A landscape with many valleys, sampled at points; each row gives a point and its height.
A ball rolls from a point to the lowest of its 2 nearest points, and stops where none of them is lower. Distance is the straight distance between rows; heights are no part of it.
bov height 239: [124  97 165 184 153 151 118  61 126  71 137 153 181 169 142 157 106 120
 128  96 148]
vis height 123: [ 68 118 133 165 120 123 111 178 131 153 163 121 132  81 152 108 145 123
 155 173 126]
Godo height 515: [142  85 142 131 139 102 142 128 155 107 143 132 175 146 104 159 129 137
 118 108 134]
mepa height 548: [ 49 144 118 110 147 143 162 156 110 155 131 110 126  92 129 111 136 147
 128 148  60]
sela height 671: [ 53 169 127 164 120 128 105 128  95 143 141  92 126  76 134  74 121 159
 138 121 104]
Dige height 670: [141 166 129  93 142 116 131 144  99 170  90 124  98 125 142 103 134 152
 133 144 134]
nadob height 471: [130 101 149 155 193 125 144 133 171 120 154 146 166 133 133 150 106 137
 145 145 133]
sumar height 664: [170 127 107  96 196 161 127 124 159 163 130 111 110 119 133  45 160 171
 149 130 148]
fito height 220: [ 93 100 172 191 120 134  97 123 128 126 161 108 174 139 150  96 112 106
 120 157  91]
Mubaf height 469: [141  99  83  74 154 135 102 119 156 130 140 113 134 108  98 106 149 115
 116 111 140]
vip height 824: [115 110 137 163  68 129 108 126  79 105 104 161 143 140 139 201 145 102
 130 139 152]
Nife height 692: [153 155 111 114 148 149 129 173 135 183  87 133  70 114 126  87 178 169
 182 106 186]
dal height 662: [143 167 119 143 104 135 176 116 139  85 159 165 103 163 131 154 126 111
 105 135 127]
Toda height 241: [132 144 149 176  78 135 107 107 110 106 175 153 117 144 153 104  99  93
 106 150 136]
gavaf height 660: [104 140 133 127  72  95 100 149  88 124  82  82 122 119 122 109 119 170
  81 112  59]
Sokar height 721: [114 127 102 105 141 146 146 183 126 166 114 124  84 112 113 117 179 147
 162 126 135]
vala height 365: [105 119 111 105 189 123 163 176 153 152 125 142 150 106 130 190 115 141
 170 126 147]
Musu height 746: [154 141 122 147 126 133 162 184 133 131 131 141  91 140 144 118 176 151
 151 138 145]
Vaga height 614: [157 162 140 169 145 151 101 112 125 137 184 135  90 109 118  57 156 159
 139  90 168]
gaka height 624: [137 139  94  52 152 114 159 127 131 164  90 134 104 117 127 186 106  95
 121 159 102]
zemik height 468: [ 84 138 109 122 125 148 167  91 155  96 193 111 122 126 129 157  30  74
 112 109 102]
fop height 170: [111 131 161 175 105 141 126  77  93  65 124 143 163 144 128 176  99 136
 121 112 140]
Zazo height 437: [114  98 125 125 130 126 154 100 173 101 178 115 161 145 113 187  59  78
 119 115 114]
Bop height 495: [ 62 169 117 133 129 157 160 105 144 118 172  91 103 112 141 130  43 124
 128 111  63]
gero height 623: [148 112 167 163 136 134  73 112  91 184  91 155 145 142 144  86 147 127
 157 148 179]
gifi height 724: [132 152 144 143 203 162 162 123 149 149 173 159 114 130 159  83 126 141
 146 166 144]
Dila height 221: [169  94 152 102 152 106 114 144 159  95  62 107 181 160 127 130 138 176
 117  97 118]
Vira height 709: [ 97 110 128 106 165 103 139 137 143 140 120 101 140 121 114 129 125 172
 130 110  98]
nar height 571: [132 131 101  73 102  74 168 163 134 119  91 106 138 135  88 202 136 120
 120 107 120]
guno height 766: [150 127 121 133  98 156 155 110  95 103  78 196 108 176 166 209 169  98
 165 166 155]
Fosa height 554: [167  68 149 142 120 120 145 139 154  57 135 156 182 157 126 193 147 104
 134 139 121]
Bamek height 659: [152 149 144 138 141 133  82 141 111 178  85 147  94 135 135  65 160 158
 170 121 183]
Ved height 305: [132 117  76  47 121 107 128 164 143 100  84  79 144  73  83 144 143 181
 114  68 112]
terip height 520: [169  89 144 135 136 135 111 147 139 161 118 168 137 172 157 149 171  87
 153 173 154]
regeg height 421: [158  85  97  79 157 126 148 174 172 146 128 129 139 131 128 161 163 107
 139 151 152]
Fisi height 546: [144 121 114  97  80  89  88 117  85 176  93 126 107 113 102 154 114  79
 101 122 182]
gisi height 645: [ 93 159 135 165  55 118  94 125  76 138 129  95 115  96 128  93 115 116
 101 155  77]
sefur height 358: [137 107  89  98 113  95 135 178 172  90 123  80 155  92  74 168 173 159
 128  74 138]
vadi height 290: [117  92 127 103 192 102 143 193 160 157  70 125 170 133 130 172 133 177
 168 100 161]
beda height 687: [127 133 110  79 151 129 140 153 127 136 111  94 109 118 117  97 168 184
 127 108  60]
rezuv height 323: [153 122 147 146 145 150 136  98 156 114 193 153 127 162 168 108 112  66
 118 183 117]
geduf height 602: [100 172 115 123  85 119  90  61  78 144 115 111  99 109 119 105  63 100
  96 116 123]
Bito height 270: [112  75 146 132 118  95  79 160 117 182  84 117 154 110 127 145 143 111
 143 145 151]
Nobap height 366: [149  78 139 159 112 144 141 109 150  79 181 156 146 173 132 132 116  81
 118 148 105]
Fem height 473: [143  68 131 125 154 118 135 183 165 156 148 154 155 148 144 162 142  93
 155 190 131]
rekon height 693: [ 73 161 125 154 150 126 115 167  96 153 146 114  96  86 119  88 165 194
 174 114 109]
fadef height 656: [ 79 177 164 196  74 124  90 124 100 121 132  91 124 109 136  57 101 153
 116 125  74]
tukik height 598: [192 105 140 118 116 158 163  92 146  42 115 160 177 179 145 178 170 118
 135 135 123]
pil height 397: [159 131  88  93 126 125 128  99 149  83 169 122 128 113  94 132 105 112
  95  70 155]
rulam height 697: [136 177 151 138 119 131 126 108  82 160 107 140 103 126 153  92 114 116
 135 163 142]
Tudav height 755: [123 189 103 146 105 145 175 154 104 163 170 151  48 109 128 120 147 138
 131 143 148]
gen height 130: [146 144 123  92 139 100 143 127 152  93  52 113 142 144 112 132 122 200
 116  82 110]
sev height 306: [156  94 158 172 128 143  90  60 112  94 127 160 157 165 150 109 144 134
 118 120 147]
kulan height 230: [102 126 162 157 113  97 135 106 136  69 118 118 163 149 111 182  84 130
  98 104 104]
lesif height 243: [151 101 142 122 106 109  93  89  97 119  75 128 146 147 127 114 145 137
  90 107 114]
beti height 737: [154 143 143 132  82 128 146 105  92 126  89 180 116 166 165 168 136  97
 121 191 124]
pov height 531: [ 39 173 123 151 107 156 151 141 101 138 159  97 112  81 144  98  94 122
 122 159  44]
kekod height 422: [105 118 144 153 196 139 173 163 163 164 155 153 138 133 146 175 118 130
 174 156 147]
Gaku height 403: [146  76 125 111 104 120 136 113 172  97 181 107 141 158 120 144  98  45
 104 132 110]
Bisug height 516: [ 35 165 113 139 136 174 150 110 117 148 174 103 134  71 133 119  55  99
 145 158  72]
zuzu height 295: [178  78 115  87 159 132 111 158 186  81 119 102 173 138 108 126 172 177
 130 103 129]
vivav height 432: [180 104 106 105 121 130  90 105 148 115 177 102 107 100  84  95 145 114
  96  74 164]
nofe height 544: [116 103  93  61 131  79 127 150 136 157  96 103 136 100  85 200 151 112
 119  92 156]
Pati height 286: [144 125 124 112  98 103 150 104 137  78 103 112 156 136  98 165  91 127
  99  60 125]
tek height 713: [135 147 159 139 112 150 156 112 117 114 128 164 128 162 171 136 101 107
 102 197  91]
fesup height 768: [125 180 134 152  94 131 170 163 111 129 129 158  68 132 148 113 154 179
 130 141 124]
Sakom height 191: [136 146 161 199 104 137  75 102 102 114 155 130 117 121 133  68 148 112
 117 144 145]
ful height 646: [146 161 130  61 143 118 152 130 124 179  64 139 113 125 151 132 110 116
 113 165 105]
bebu height 360: [145  80 115  90 185 109 125 179 186 116 119 119 150 133 109 135 179 150
 151 120 152]
pimeg height 686: [137 167 137 148 151 144 186  98 148 104 151 164 128 168 148 133  89 119
 122 154 124]
lubo height 635: [164 132 126 133 131 140 183 105 149  69 143 165 142 177 124 176 152 135
 119 121 141]
fode height 640: [153 145 132 125 179 160 127 127 131 162 152 141  89 106 140  50 177 144
 152 120 182]
ditug height 349: [162 140  74  82 111 121 139 115 168  77 127  97 136 136  71 137 117 154
  97  59 132]
Rugim height 281: [153 156 143 169 104 159 124 119 115 126 202 147  95 149 155  65 118  82
 110 172 103]
Senil height 727: [149 184 116 131 101 131 134 102  91 146 134 149  71 123 136 127 131 126
 119 140 174]
nif height 590: [119 131 124 140 164 152 112 105 125 132 173 105 110 106 114  69 122 133
 133  82 129]
milig height 185: [ 64  94 141 175 119 149 111 166 144 128 184 103 159 108 145 100 121  91
 132 157  75]
Lut height 510: [142 101  95  84 118  87 113 124 124 157 122 114 129 102 103 136 130 115
 106  97 171]
fazot height 140: [148 156 163 170  94 134  72  81  96 121 107 124 113 154 132  56 115 137
 102 113 106]
zoni height 264: [113  96 177 206 126 118  94 111 134 100 136 145 168 154 144 105 142 138
 117 127 132]
fila height 626: [ 82 173 132 147  66 107  85  95  80 157  90 103 126  88 147 138  92 109
  93 141 125]
pepa height 203: [ 78  87 121 153 120 103 100 187 103 163 123 107 126  95 125 140 155 118
 158 153 162]
donuk height 694: [152 128 121  91 194 151 140 101 150 173 129 140 114 125 143  84 125 141
 165 161 137]
Disit height 574: [156 147 115  90  80 102 103  81  83 164 106 126 102 124 111 140  81  74
  85 133 132]
vemud height 577: [142  99 159 155 170 132 105 130 124 141 128 163 135 146 144 109 149 118
 161 152 196]
retek height 568: [ 93 143 124 148 146 162 128 103 139 122 212 113 106 118 130  80  85 115
 144 114 106]
vubu height 798: [150 111 126 140  86 139 141 120  83  90  89 172 131 155 132 192 174 136
 145 112 175]
luvev height 231: [160 134 109  60 166 115 131 141 163  96  78  87 161 101  93 146 128 209
 128  68 143]
Bet height 542: [ 87 147 126 153 140 145 122 109 133 152 171 130 127  86 142 104  80  96
 137 155 106]
gupe height 597: [122 162  85  65 121 105 174 156 117 160  74 123  94 114 107 199 126 126
 127 115 147]
zulo height 672: [ 95 155 126 101 110 114 120 149 100 151  97  90  91 114 111 107 133 176
 116 104  44]
Gipag height 187: [171 123 130 133  79 143  78  93 102 112 128 131 107 159 116  95 128 109
  85 120 118]
rop height 334: [140  81 135 119 149 111 108 170 144 177  69 145 170 151 127 165 155 129
 157 127 161]

For each start below, name the point where the ball stops.
gifi -> Bisug
donuk -> Bisug
vubu -> vadi
fesup -> gen
Bop -> fazot
Mubaf -> fop
tukik -> vadi
terip -> gen
